Each row is a point on a landscape with many valleys, with its height.
From any point a ball rolls to the lowest of the 4 points nearest to it. It stops when none of these is lower. Distance is the straight distance between rows; heights are no part of it.
k_347 (h 476): [149 114 164 132 215 157 107  63 181 146  81  90 143 117 146 144 127 140
 151 154 118 107 209 122 170 103 122 157 100 163 143 121]
k_827 (h 263): [153 158 109 121 130 145 110 154 116  86 110 135 121  96 146 160  80  77
 132  98 114 141 138 137 117 152 138 162 120 123 121 120]
k_543 (h 382): [ 97 131 134 138  84 110 152 139 115 137 152 144 130 147 121 119 135 144
 116 141 127 137  93 123  96 141 114  95 154 133 127 132]
k_694 (h 507): [159 108 131 138 180 159 113  99 149 135 101 107 126  99 139 124 137 125
 149 136 121 127 191 128 169 125 125 152 108 131 146 129]
k_886 (h 440): [ 92 122 120 129 103  89 146 134 112 149 165 143 141 160 103 132 165 186
 119 127 148 138  75 136 120 128 104  93 157 125 120 134]
k_494 (h 182): [152 138 139 144 188 171  88 101 169 120  92 109 120 101 138 117 119 100
 167 125 125 132 224 143 165 118 135 161 100 141 153 110]
k_489 (h 324): [118  89 191 120 196 134 117  71 155 151 116  98 161 148 120 119 162 175
 143 169 135 119 180 144 168  93 126 117 110 134 149 132]
k_444 (h 390): [129 144 115 113  82 125 145 146 104 131 162 148 116 131 130 147 113 120
 120 111 133 133  80 115 105 151 106 129 128 109 117 126]
k_467 (h 525): [159 179  94 144  74 152 126 184 119  88 125 155 106 110 137 134  76  76
 127  63 119 149 118 115  89 144 137 140 151 114 115 126]
k_174 (h 549): [146 104 145 139 174 149 117  89 142 140 101  94 128 139 133 124 131 132
 151 169 103 103 176 135 168 117 136 125 106 135 138 136]
k_826 (h 498): [147 124 160 139 215 164  99  63 183 138  72  87 129 111 147 141 126 122
 162 156 121 103 212 139 171 103 132 155  99 169 142 109]
k_624 (h 386): [ 91 104 155 117 132 105 129 112 132 173 145 123 128 152 116 117 174 186
 117 175 145 112  84 135 164 111 122  84 119 130 122 146]
k_192 (h 441): [149 114 117 140 159 138 114 113 131 125 101 108 135 108 127 118 122 107
 126 124 119 117 177 136 155 122 120 156 129 140 144 116]
k_101 (h 297): [111 164 102 106  57  99 160 152  88 120 182 140 114 152 106 117 132 134
 124 115 134 146  50 118  75 152 135 108 139 108 104 132]
k_952 (h 422): [125 116 130 143 126 145 115 122 125 128 101 131 134  97 125 128 116  97
 125 124 126 129 144 134 126 135 132 142 139 126 125 117]
k_953 (h 215): [148 166  96 120 118 148 117 155 124  72  99 138 116  85 146 151  89  75
 140  84 116 152 148 124 103 158 146 161 123 125 105 126]
k_327 (h 392): [149 149 123 160 171 163  88 113 161 103  73 121 141 108 136 113  91  73
 158 115  93 111 218 131 146 126 138 173 115 143 142 108]
k_672 (h 520): [165 171  78 141  84 158 120 163 142  65  98 151 104  91 151 145  65  56
 137  60 128 146 148 122  98 145 155 192 141 125  95 107]
k_348 (h 666): [ 84  66 181 116 170 112 121  85 127 171 156 112 173 180 117 104 201 214
 115 207 157 117 110 119 165  86 108  83 127 136 137 169]
k_906 (h 285): [126 133 133 135 120 141 129 136 129 130 110 141 114 103 135 130 110  88
 111 117 130 133 135 140 110 137 141 146 134 132 129 114]
k_567 (h 560): [ 98  97 113 119  99  93 164 135 109 156 184 142 137 173  96 135 174 189
 100 139 148 129  62 124 135 122  91  77 151 111 121 147]
k_689 (h 402): [120  98 187 124 192 132 118  77 157 157 114 103 153 148 115 120 145 162
 147 173 122 116 189 139 162  91 132 120 105 142 145 126]
k_642 (h 447): [130 104 156 123 164 121 111  97 133 133 112 101 139 139 136 126 145 169
 138 171 124 109 150 145 160 103 142 116 102 134 138 141]
k_15 (h 483): [100 111 141 129 127 108 138 135 122 158 147 130 117 157 113 109 156 162
 106 149 140 138 101 138 157 111 122  88 135 143 143 145]
k_895 (h 501): [153 120 150 135 198 154 110  74 171 136  79  86 136 117 155 140 132 133
 153 156 118  96 199 130 169 115 129 153  97 160 146 120]
k_362 (h 192): [159 169  97 125 104 146 131 176 119  78 106 139 112  95 144 144  93  73
 129  73 113 155 139 112  93 152 142 151 132 128 110 128]
k_741 (h 404): [153 131 117 139 176 138 103 113 151 117  97 111 138 100 134 117 122 113
 144 118 125 117 200 138 151 126 126 169 116 139 149 111]
k_978 (h 432): [ 96  95 155 110 128  88 149 112 115 170 172 139 140 166 100 121 182 207
 102 194 133 103  59 113 155 119  97  55 124 119 127 161]
k_138 (h 450): [182 161  84 152 104 162 126 168 149  74  85 142 104  82 145 143  61  26
 141  54 113 150 169 128 109 156 154 193 143 128 103  90]
k_11 (h 255): [121 149 123 122 102 131 125 140 127 128 130 147 107 125 142 145 107 104
 116 107 145 132 106 139 109 139 135 151 125 123 121 119]
k_671 (h 280): [113 151 114 116  74  88 158 161  87 130 199 148 126 150 109 134 139 158
 124 125 149 145  37 120  73 150 131 102 141  99 113 129]
k_943 (h 496): [120  99 140 123 147 122 131 139 117 146 137 120 130 133 126 118 157 162
 112 158 128 137 123 130 155 111 130  90 115 140 145 142]
k_812 (h 435): [ 96  94 139 111 123  88 168 122 121 166 171 138 134 168 101 114 184 198
 100 187 139 113  63 113 145 128 102  58 125 123 129 160]
k_584 (h 538): [136 148 131 144 153 158 106 120 157 105  89 146 127  83 139 126  81  81
 158 115 102 128 193 138 122 142 155 176 119 128 132 117]
k_757 (h 454): [111 123 129 139 111 123 126 134 106 125 139 140 149 128 123 133 132 153
 112 139 122 134 110 112 126 125 103 105 144 133 128 134]
k_891 (h 241): [128 166 117 126 104 138 115 151 117 122 119 138 106 120 130 150  96  85
 128  99 136 143 110 143 115 149 137 141 132 121 119 112]
k_477 (h 497): [ 98 105 114 122 107  89 155 136 111 154 174 142 137 167 106 133 171 191
 108 135 149 129  64 133 131 123  93  88 152 113 125 142]
k_195 (h 267): [116 132 127 129 102 132 132 132 126 130 124 146 116 117 143 134 119 110
 112 117 139 127 116 133 104 131 139 151 128 137 121 120]
k_692 (h 397): [148 137 121 144 179 143  98 114 153 112  91 115 137 102 138 113 112 108
 154 114 128 117 207 143 149 121 135 172 116 143 152 107]
k_154 (h 459): [ 92 119 126 132 111  95 139 136 119 149 164 136 127 165 111 120 154 178
 111 129 147 134  83 146 148 116 112  92 149 128 134 145]
k_377 (h 421): [108 104 147 125 143 121 127 133 123 158 137 118 124 137 120 116 162 165
 111 167 131 132 112 136 162 115 131  81 122 134 143 140]
k_628 (h 419): [111 121 115 115  66  86 159 172  85 150 208 139 128 159 102 142 153 158
 109 136 161 142  27 113  76 145 124  82 160  83 123 123]
k_768 (h 438): [137 143 120 150 161 149  92 113 154  99  81 121 145 103 139 115 101  91
 155 110 112 109 202 145 145 130 139 172 117 133 146 113]
k_315 (h 395): [140 129 129 135 140 145 121 141 136 119 103 137 138  82 139 137 105  90
 125 113 116 130 158 139 113 143 141 155 130 125 138 112]
k_725 (h 221): [ 94  79 173 113 144  75 138 109 123 178 180 127 152 185 109 109 178 200
  97 193 139  99  77 109 151  94  94  64 130 131 142 165]
k_48 (h 380): [109 119 119 139 119 131 111 112 115 118 113 135 134 118 130 126 127 130
 124 129 132 126 129 132 136 115 126 143 134 137 112 127]
k_405 (h 455): [120 159  92 106  49 112 166 156  94 119 161 135 108 148 104 113 127 115
 119 101 124 143  60 114  79 156 127 109 138 108 110 133]
k_244 (h 492): [141 156  83 112  58 120 156 176 110 116 146 145 113 131 126 134 124 111
 124  61 134 139  72 110  80 154 124 122 142  99 120 130]
k_88 (h 661): [169 174  78 140  81 160 120 177 127  70 110 155 111  90 155 148  71  69
 131  62 123 145 132 111  91 144 142 184 144 118  97 111]
k_723 (h 381): [116 102 160 123 150 121 120 121 125 163 131 104 135 143 120 123 160 163
 117 174 130 115 112 138 167 107 127  81 121 124 135 138]
k_894 (h 488): [123 153 115 115  73 124 151 148 102 131 170 146 114 140 115 138 109 121
 118 123 131 138  76 115 102 150 110 117 136 109 116 124]
k_396 (h 555): [156 103 138 138 176 159 115  92 144 137  94  96 127 118 142 128 136 123
 150 157 109 113 182 131 177 124 127 138 105 130 142 136]
k_634 (h 462): [147 104 169 132 206 151 115  72 164 157  91  92 147 129 134 139 129 143
 145 167 105 106 200 116 168 105 118 142 101 157 146 126]
k_390 (h 580): [176 176  77 154  89 168 113 172 140  72  85 148 108  79 150 145  53  28
 147  60 120 153 155 129 106 162 155 197 151 110 105  77]
k_443 (h 287): [113 127 125 127 103 129 137 131 120 127 131 151 129 116 139 131 128 129
 112 122 136 129 112 120  99 135 126 141 131 140 122 127]
k_456 (h 329): [112 122 127 132 101 126 140 136 115 128 136 146 141 120 136 131 131 137
 111 131 128 131 108 110 103 136 111 127 136 136 123 128]
k_363 (h 776): [124 109 125 130 143 115 125 134 110 125 139 130 134 136 135 123 137 155
 112 143 129 134 133 129 146 106 123 118 120 145 145 140]
k_498 (h 353): [105 147  97 110  47  90 163 179  73 104 188 138 116 151 108 120 146 146
 110  93 138 139  20 107  65 146 139 100 144  87 117 143]
k_59 (h 473): [ 99  96 122 117 115  91 167 135 122 159 177 139 126 171 111 121 184 189
  96 151 147 123  70 126 148 120 100  81 133 124 132 156]
k_771 (h 426): [142 115 118 147 141 141 108 114 125 123  97 119 137 110 125 122 120 100
 123 123 120 115 157 140 147 124 121 147 136 125 132 111]
k_941 (h 442): [143 108 116 141 153 136 122 109 125 133 112 115 127 122 119 110 127 109
 130 135 125 126 169 131 157 114 130 142 125 145 132 124]
k_648 (h 594): [169 180  84 141  73 159 125 183 119  82 122 160 110 102 142 142  69  72
 129  70 115 147 113 107  87 146 131 157 157 112 107 116]
k_778 (h 475): [159 109 155 131 202 152 114  77 161 146  87  86 140 129 141 133 129 139
 147 160 104 100 194 122 169 116 124 150  99 155 143 127]
k_387 (h 720): [127 106 127 122 148 121 125 128 118 128 135 127 133 131 127 119 143 159
 118 147 134 137 144 127 147 105 131 123 110 147 140 145]
k_547 (h 415): [153 129 146 145 191 170  87  86 178 122  81  97 119 116 157 127 133 114
 168 139 124 113 211 149 176 121 136 157  96 147 156 120]
k_514 (h 420): [143 140 127 152 162 176  98 120 163 104  71 135 137  91 142 122  81  66
 161 115  84 115 208 128 138 137 140 181 116 125 134 117]
k_502 (h 39): [147 162  95 128 130 158 113 136 135  74  92 136 107  90 142 147  69  49
 159  90 103 139 169 139 125 153 152 181 120 126  97 121]
k_639 (h 487): [137 136 124 144 156 146  97 119 148 102  85 128 146  89 144 126 103 102
 151 111 114 117 189 144 133 132 138 171 122 120 140 117]
k_214 (h 453): [141 121 130 134 143 145 110 132 130 118  94 133 143  80 135 132 110  98
 129 122 116 132 161 135 124 142 135 150 133 119 137 109]
k_49 (h 277): [125 171 105 110  94 130 132 154 110 124 135 140 110 115 130 145 118 113
 128  88 142 142  92 126 100 159 126 143 126 120 106 121]
k_569 (h 418): [129 114 117 146 131 136 112 108 122 125 103 121 133 118 122 121 120 105
 125 128 124 121 152 138 150 116 129 148 139 132 124 120]
k_553 (h 384): [128  98 160 120 168 111 112 113 127 145 124  99 145 139 133 131 149 169
 126 174 126 102 137 144 159 104 133 102 110 130 141 135]
k_44 (h 512): [148 121 173 147 225 178  90  52 189 140  72  92 141 110 148 142 119 110
 161 149 117 114 223 144 183  87 128 151  97 169 146 108]
k_924 (h 375): [112  85 177 116 168 106 130  94 135 179 139 101 141 161 119 115 169 161
 103 182 141 102 123 132 166  85 121  92 125 139 134 133]
k_200 (h 125): [151 169 102 127 111 147 127 170 117  81 106 137 114  92 138 145  95  75
 127  79 112 155 134 114  98 158 135 143 129 131 117 125]
k_432 (h 531): [145 180  83 135  59 128 134 180 118 108 140 158 111 117 129 134  88 111
 141  49 142 152  85 121  72 148 140 141 158  92 118 124]
k_221 (h 489): [145 106 168 137 217 169 103  51 184 148  77  92 149 116 147 150 128 136
 160 152 117 114 214 124 177  90 121 157  96 160 147 125]
k_288 (h 428): [110 149 125 124  70 100 152 140 103 133 187 151 118 153 110 132 123 147
 125 130 140 146  56 127  86 150 124 109 145 103 115 131]
k_706 (h 349): [ 96  90 159 114 142  90 129 103 128 174 160 125 144 168 121 120 178 202
 107 182 141  96  76 118 160 100 106  83 119 130 124 156]
k_598 (h 275): [ 95  77 171 114 150  85 135 102 126 176 170 125 152 180 118 113 180 202
  99 187 149  96  88 110 151  86 103  85 124 137 130 158]
k_875 (h 537): [ 89  68 182 112 170 102 126  94 123 174 163 121 169 176 116 101 201 211
 108 206 153 118 106 109 160  88 101  71 128 139 137 169]
k_375 (h 539): [139 131 126 135 149 142 108 126 144 106  89 136 146  78 146 135 101  99
 139 111 116 126 174 144 118 143 142 165 123 120 139 114]
k_203 (h 494): [ 97 112 131 126 122  97 145 129 126 157 160 132 118 163 117 114 165 177
 110 141 149 133  87 144 152 116 122  90 133 139 141 147]
k_744 (h 616): [ 98 105 110 119  88  89 167 141 104 155 178 134 143 168  90 131 176 183
 104 144 146 134  52 123 112 133  91  71 166 115 116 136]
k_729 (h 327): [135 179  96 125  75 129 139 172 119 103 126 144 100 124 135 130 111  93
 132  58 135 146 102 126  83 151 146 134 142 124 120 130]
k_41 (h 70): [154 153  98 132 149 160 119 135 148  94  88 129 107  92 148 140  60  38
 151  97  90 127 183 141 134 156 148 190 120 133 110 108]
k_919 (h 413): [100 144  93 113  36  90 164 200  69 116 200 143 116 150  96 123 142 145
 102  89 145 146   4  96  67 144 136  80 158  76 117 142]
k_118 (h 336): [109 121 119 134 112 130 119 122 116 121 121 143 140 111 132 132 127 141
 120 129 133 131 124 122 118 124 123 141 132 135 111 128]
k_627 (h 366): [114 138 109 114  71  85 157 171  84 140 206 142 126 153 101 138 147 161
 114 129 157 144  26 113  76 151 128  88 147  90 117 120]
k_699 (h 518): [115 162 114 112  68 111 155 146  92 129 178 143 110 146 105 127 118 131
 123 126 132 146  66 118  87 153 125 109 141 108 108 126]
k_235 (h 406): [116 119 120 145 122 137 110 110 117 122 105 131 131 117 124 125 121 116
 126 127 128 123 142 137 142 119 128 140 136 130 116 122]
k_885 (h 574): [155 187  87 144  67 152 127 184 116  89 129 161 105 108 134 134  69  80
 140  70 122 152 106 114  84 146 140 145 159 111 110 119]
k_311 (h 437): [147 132 120 143 164 136  97 111 146 104  88 114 147 101 140 123 113 106
 144 107 121 112 191 142 143 130 132 170 120 129 148 111]
k_578 (h 417): [146 139 124 128 142 136 122 149 130 106 112 141 126  96 146 147  87  79
 117 109 118 132 150 144 109 145 142 164 127 126 139 112]
k_813 (h 575): [124 105 142 123 157 128 114 114 124 133 122 116 130 127 134 118 146 164
 136 162 128 133 147 139 152 108 145 118 104 135 135 147]
k_470 (h 521): [101 123 128 140 108 117 128 136 108 135 142 140 144 142 113 127 134 154
 121 139 127 136 102 121 128 126 105  89 150 132 124 133]
k_234 (h 448): [ 96 118 125 128  86  85 161 143 114 145 167 138 140 157 117 128 170 179
 120 131 148 133  61 132  93 139 110  90 161 119 125 132]
k_313 (h 245): [156 165  94 124 107 153 128 166 126  68  99 145 109  86 148 143  90  74
 134  71 116 157 147 112  96 149 152 167 127 132 105 129]
k_383 (h 403): [145 145 125 149 174 147  91 110 160 107  86 117 137 108 132 109 104  94
 156 114 117 120 219 138 151 121 137 170 114 148 148 108]
k_194 (h 434): [154 127 150 151 196 179  86  85 180 123  72  94 118 117 158 126 127 102
 168 143 114 110 216 147 179 118 137 152  97 151 159 114]
k_421 (h 427): [147 181  99 137  78 143 135 179 120  96 120 142 102 118 135 131  89  77
 131  65 125 150 112 120  84 143 143 137 149 122 121 130]
k_474 (h 389): [137 151  77 118  34 121 155 170 101 121 163 149 106 132 100 119 108 113
 118  69 132 145  50 109  72 143 133 112 161  84 110 128]
k_399 (h 587): [129 102 143 131 160 145 112  97 131 138 109 113 121 131 127 116 137 148
 147 162 120 125 165 135 162 109 147 124 105 132 130 142]
k_580 (h 123): [107 162 105 110  69  92 161 158  83 118 190 140 118 152 104 121 137 146
 123 116 142 146  41 119  72 154 136 105 141 103 110 130]
k_556 (h 486): [108 108 124 130  69  82 163 154 104 143 188 141 132 163 122 139 160 167
 112 131 151 131  44 126  81 142 120  89 156  98 132 134]
k_201 (h 300): [156 134 146 150 193 179  84  97 176 119  86 110 119 109 143 122 117  96
 169 128 117 127 223 144 175 119 137 158  98 146 155 110]
k_903 (h 229): [132 155 122 130 116 142 117 152 119 116 121 136 109 116 133 150  90  76
 120 103 127 138 119 141 117 147 136 145 132 122 124 118]
k_687 (h 577): [ 98 100 119 120  63  87 174 150 107 153 183 132 134 168 103 129 178 165
  96 147 151 125  38 121  88 139 115  71 170 105 119 134]
k_114 (h 430): [ 89 127 129 135 104  98 134 132 116 147 161 141 139 160 103 124 150 177
 121 128 143 139  82 140 130 123 108  93 156 129 127 133]
k_928 (h 617): [124 113 123 133 145 125 119 115 117 123 128 125 127 133 127 114 134 147
 123 143 135 131 151 133 148 103 136 138 115 151 131 140]
k_31 (h 522): [ 92  75 180 114 164 101 129  84 130 179 151 119 152 171 117 102 189 188
 112 191 151 113 115 116 159  81 118  91 126 146 125 151]
k_372 (h 429): [141 172  88 127  59 122 141 173 116 110 135 153 109 123 139 131 108 105
 132  51 140 145  88 123  78 148 139 139 147 105 122 129]
k_301 (h 424): [109 143  99 107  56  80 164 184  69 130 202 133 122 156 100 126 150 147
 104 119 150 142  18 107  68 154 132  82 152  90 122 125]
k_674 (h 330): [162 163  85 138 101 157 127 157 147  66  90 147  98  85 149 136  76  48
 141  60 119 152 166 123 100 147 158 184 135 136  94 113]
k_393 (h 446): [141 103 173 131 198 141 119  77 158 157 103  97 145 147 119 127 127 145
 145 174 105 106 191 125 163 101 130 125 106 155 144 126]
k_84 (h 578): [158 112 140 138 181 164 106  86 159 130  92  93 124 111 152 131 139 128
 153 144 118 112 191 136 173 126 126 154 100 133 147 130]
k_787 (h 354): [147 153 109 136 154 158 120 132 150  96  93 140 108  93 146 133  63  55
 149 108  98 127 185 139 119 146 155 192 117 136 118 113]
k_492 (h 663): [142 146 123 130 151 141 117 134 147  97  98 143 127  84 151 133  78  85
 142 112 114 130 179 143 106 141 157 180 118 133 133 118]
k_775 (h 474): [118 150 124 120  70 115 150 145 102 132 179 148 113 149 115 136 110 127
 121 130 131 138  71 121  93 152 116 110 140 104 116 131]
k_465 (h 449): [ 96  94 127 112 115  88 176 129 119 162 178 142 124 172 106 114 186 192
  91 175 139 120  61 120 142 126 104  63 132 123 131 165]
k_682 (h 505): [137 158  86 109  62 119 158 169 104 119 146 138 110 130 125 130 127 107
 121  78 131 138  74 109  85 156 119 118 137 106 116 126]
k_263 (h 405): [135  99 168 115 182 110 117  99 138 146 118  99 149 151 130 125 148 173
 132 170 122 100 154 144 154  94 136 116 111 141 144 129]
k_102 (h 609): [116 112 124 135 125 120 119 133 106 119 140 134 143 140 124 128 131 153
 114 135 125 130 121 122 143 112 105 116 134 135 133 140]
k_820 (h 268): [124 152 117 118  92 131 128 141 115 125 140 145 110 125 142 151 111 111
 120 102 148 133  99 128 110 144 122 152 122 119 112 120]
k_617 (h 282): [128 146 119 115  93 128 138 141 113 127 147 150 115 127 143 151 110 117
 118 108 141 129  94 124 105 147 116 148 126 121 117 121]
k_916 (h 567): [114 109 132 131 129 113 133 141 112 143 151 125 128 151 120 115 142 157
 103 144 133 136 116 136 155 110 120  92 133 144 150 141]
k_156 (h 423): [128  89 188 132 199 149 116  71 164 157 105  99 154 150 113 127 136 147
 151 170 110 120 200 129 172  94 123 119 106 141 153 127]
k_358 (h 343): [113 152  89 111  31 107 159 166  90 109 180 147 109 144 105 112 127 135
 118  82 131 148  35 110  72 139 142 112 152  81 103 142]
k_976 (h 316): [162 137 143 150 196 183  78 101 172 116  84 114 123 107 141 122 109  85
 165 130 107 137 233 136 168 121 136 163 100 148 156 108]
k_331 (h 425): [ 96  97 143 108 131  93 152 115 123 167 165 138 138 159 110 119 185 200
 104 182 140 110  64 115 150 122 104  69 123 124 123 158]
k_842 (h 461): [105 135 132 134  69  93 153 145 106 135 184 146 125 156 123 133 138 157
 122 125 144 138  57 134  83 143 124 103 149 101 122 134]
k_656 (h 249): [122 180 107 115  92 136 126 159 115 116 118 140 104 118 127 139 112  97
 134  82 140 151 101 127  99 160 134 136 134 128 112 121]
k_388 (h 190): [154 160  89 131 117 163 123 147 140  69  85 139  99  79 139 140  79  49
 155  70 107 152 170 124 110 160 158 179 128 133  92 117]
k_999 (h 269): [143 159 105 126 140 142 113 138 139  82 101 138 111  99 151 146  68  67
 147 104 108 128 171 146 117 145 151 185 114 128 117 122]
k_117 (h 270): [124  76 187 112 185 117 130  92 141 169 128  95 162 144 118 122 174 170
 116 176 134 115 150 132 164  84 120 102 123 133 145 129]
k_446 (h 540): [128 159  91 103  59 118 163 159  99 122 152 140 113 136 111 124 126 111
 124  94 128 140  71 112  86 161 121 109 138 110 112 128]
k_749 (h 393): [129 164  95 101  81 125 148 159 101 125 147 141 116 124 124 135 125 118
 124  93 134 139  81 110  91 161 112 127 131 116 110 124]
k_310 (h 490): [133 106 124 135 156 136 122 105 122 133 121 119 119 127 122 109 129 127
 132 148 128 134 167 130 156 113 142 137 118 143 129 135]
k_807 (h 642): [168 179  76 143  81 164 113 170 140  70  92 155 107  87 151 148  63  48
 145  59 127 149 145 126  99 151 157 196 149 115  91  93]
k_155 (h 347): [108  70 184 118 178 119 132  84 132 181 138  98 153 158 108 108 178 166
 110 191 146 115 139 122 172  83 117  93 128 133 134 137]
k_840 (h 345): [ 88  65 182 109 161  93 136 100 122 176 171 121 164 179 110  98 196 206
 104 201 148 112  96 106 146  89  97  64 132 141 147 170]
k_318 (h 346): [130  89 180 113 189 115 122  91 144 157 126  96 157 142 124 120 156 177
 129 172 130 110 166 137 157  89 127 114 113 136 144 125]
k_368 (h 504): [155 108 148 139 186 153 117  86 154 141  92  87 132 129 144 130 131 132
 147 161 106  97 186 129 167 119 126 137 100 144 143 132]
k_370 (h 506): [152 125 146 139 190 161 102  79 172 127  79  88 125 114 162 131 135 124
 160 145 123 101 202 143 172 119 135 157  94 150 150 118]
k_50 (h 399): [ 94 107 154 121 137 111 127 115 131 170 141 119 127 146 117 115 170 177
 114 173 142 122  90 138 169 114 128  81 125 128 127 142]
k_631 (h 155): [118  76 188 114 190 126 123  78 148 160 123  92 170 146 123 124 180 178
 127 174 142 117 166 141 172  92 113 107 118 128 150 131]
k_505 (h 196): [144 169 114 124 120 145 115 163 111  97 109 132 115 101 134 154  91  75
 131  94 119 146 126 132 109 156 134 142 130 121 116 117]
k_146 (h 524): [143 136 126 130 147 139 121 141 140 106 103 143 132  82 145 136  89  89
 130 114 116 132 167 136 107 143 147 168 122 128 142 117]
k_281 (h 310): [165 160  84 141 109 155 130 157 145  73  85 143  97  79 139 135  76  36
 145  60 115 151 175 124 108 153 159 183 135 133  97 102]
k_836 (h 513): [165 130 163 150 218 179  88  78 185 128  59  90 129 111 153 135 119  97
 159 154 103 108 224 147 173 110 138 149  97 176 153 100]
k_777 (h 391): [147 152 113 122 142 136 115 146 131  90 109 138 121  99 150 154  76  75
 131 102 114 132 157 143 111 147 147 176 116 126 132 117]
k_670 (h 223): [133 174 113 123 105 142 121 163 115 106 112 138 107 108 125 149  98  77
 132  89 124 152 114 133 106 158 135 129 133 127 115 118]
k_751 (h 338): [143 130 129 133 135 140 125 141 130 119 108 137 128  89 139 138  99  86
 116 113 120 132 150 142 111 144 142 150 130 128 138 108]
k_209 (h 470): [141 125 123 142 147 138  99 119 140 107  88 120 151  91 142 130 110 103
 138 114 118 115 177 144 134 133 128 164 128 121 143 113]
k_815 (h 433): [138 165  89 114  67 121 150 172 113 113 135 143 113 124 135 132 127 109
 126  61 138 138  83 117  82 155 127 130 133 112 120 130]
k_711 (h 355): [126  93 164 119 160 114 116 113 128 157 130 100 146 146 132 132 157 167
 116 176 124 103 126 140 161 100 126  92 117 127 142 132]
k_633 (h 561): [146 105 132 137 165 155 121  99 131 140 107 108 121 117 125 115 133 122
 144 152 117 130 178 128 166 124 133 135 107 133 134 133]
k_12 (h 266): [110 162  95 111  53  95 164 162  86 110 182 140 114 151 108 113 138 137
 120 102 136 143  41 115  72 148 139 109 138 104 107 139]
k_930 (h 372): [158 146 130 155 189 167  86 110 166 111  82 118 135 105 130 108 101  80
 159 119 101 130 231 127 156 122 130 171 105 153 149 104]
k_226 (h 337): [108 125 134 136  97 123 151 139 109 133 145 144 135 132 126 127 130 139
 113 137 122 133 102 114 101 139 110 105 144 134 128 129]
k_206 (h 445): [100  93 131 110 120  90 171 125 123 165 174 138 125 167 111 118 185 194
  97 166 143 120  67 123 147 126 103  74 124 129 133 157]
k_139 (h 321): [127  85 174 118 180 104 127 100 135 163 130  99 153 147 127 124 161 168
 111 175 129 100 141 136 158  92 124  99 119 137 148 126]
k_833 (h 351): [117  92 170 121 163 102 123 104 131 170 133  98 143 153 120 121 161 163
 104 179 127  97 122 135 166  92 123  87 124 130 138 128]
k_691 (h 466): [131 104 163 128 175 125 115  87 145 139 109  97 135 150 128 123 136 157
 145 173 114 101 168 146 156 102 145 122 102 144 140 134]
k_437 (h 411): [110 119 122 135 113 128 121 126 106 120 128 140 145 120 129 132 129 149
 120 131 128 132 114 117 123 126 107 124 135 135 119 133]
k_935 (h 294): [120 130 129 123  98 127 146 137 121 127 140 153 120 125 147 142 121 128
 107 117 135 125 101 118 101 140 120 143 128 133 123 125]
k_531 (h 383): [121 152  86 112  37 112 163 160  96 115 168 141 104 146 105 113 125 116
 119  85 126 144  54 115  77 145 137 109 149  90 109 137]
k_966 (h 410): [ 89 132 132 138  97 101 140 136 113 147 152 140 138 151 108 123 148 167
 125 133 140 141  84 136 110 135 115  88 159 132 121 126]
k_261 (h 171): [122 131 131 128  77 122 156 144 108 130 162 149 122 144 134 132 117 125
 110 127 124 132  88 115  99 141 109 115 138 118 128 131]
k_994 (h 143): [ 97  73 179 108 152  79 141 103 124 177 174 128 155 183 114 105 186 201
  97 193 142 102  87 102 147  91  94  70 132 143 140 164]
k_438 (h 328): [152 131 130 139 183 152  97 104 162 123  97 109 127 100 137 116 119 115
 157 122 129 129 214 139 157 123 134 169 105 145 154 111]
k_445 (h 416): [104 136 141 138  74 104 156 141 116 136 169 150 121 156 120 122 131 141
 115 130 131 136  80 130  92 142 121 107 150 119 129 136]
k_232 (h 436): [ 97  83 178 117 158 100 133  89 136 182 148 112 142 172 113 105 177 176
 106 188 146 107 114 122 159  81 125  97 129 143 126 144]
k_540 (h 165): [153 161  89 133 123 166 118 141 141  77  80 134 102  77 142 145  75  41
 157  76 100 148 175 130 120 161 152 180 128 128  93 110]
k_535 (h 368): [ 95  91 169 118 146  89 128  95 132 174 157 121 142 173 125 116 176 192
 108 184 147  94  94 122 160  90 116  94 123 138 122 150]
k_841 (h 412): [ 99 100 142 110 129  96 149 118 126 169 156 135 131 153 115 116 184 199
 104 170 147 116  74 119 154 123 111  80 117 131 122 155]
k_157 (h 444): [160 117 122 137 176 144 119 110 139 133 104 108 130 103 129 120 132 114
 139 124 125 126 194 134 157 124 121 159 118 138 148 117]
k_890 (h 431): [ 93 128 129 131  85  88 157 142 115 139 164 143 140 154 121 125 157 170
 120 133 145 135  69 133  87 143 119  95 159 122 127 131]
k_353 (h 367): [163 163  86 130  99 153 128 162 137  65  95 146 100  89 150 141  81  63
 139  63 121 150 154 120  92 144 155 182 131 134  98 120]

Two balls start at each pair of points below. Name the first point that both come to, or write never.
k_633, k_771: k_235
k_59, k_812: k_331
k_387, k_813: k_139
k_102, k_48: k_443
k_895, k_347: k_634

Where does a ball stop that starts at each point below?
k_214: k_200
k_642: k_631
k_744: k_261
k_935: k_200
k_203: k_261
k_477: k_261
k_244: k_200
k_567: k_261
k_820: k_200
k_639: k_494
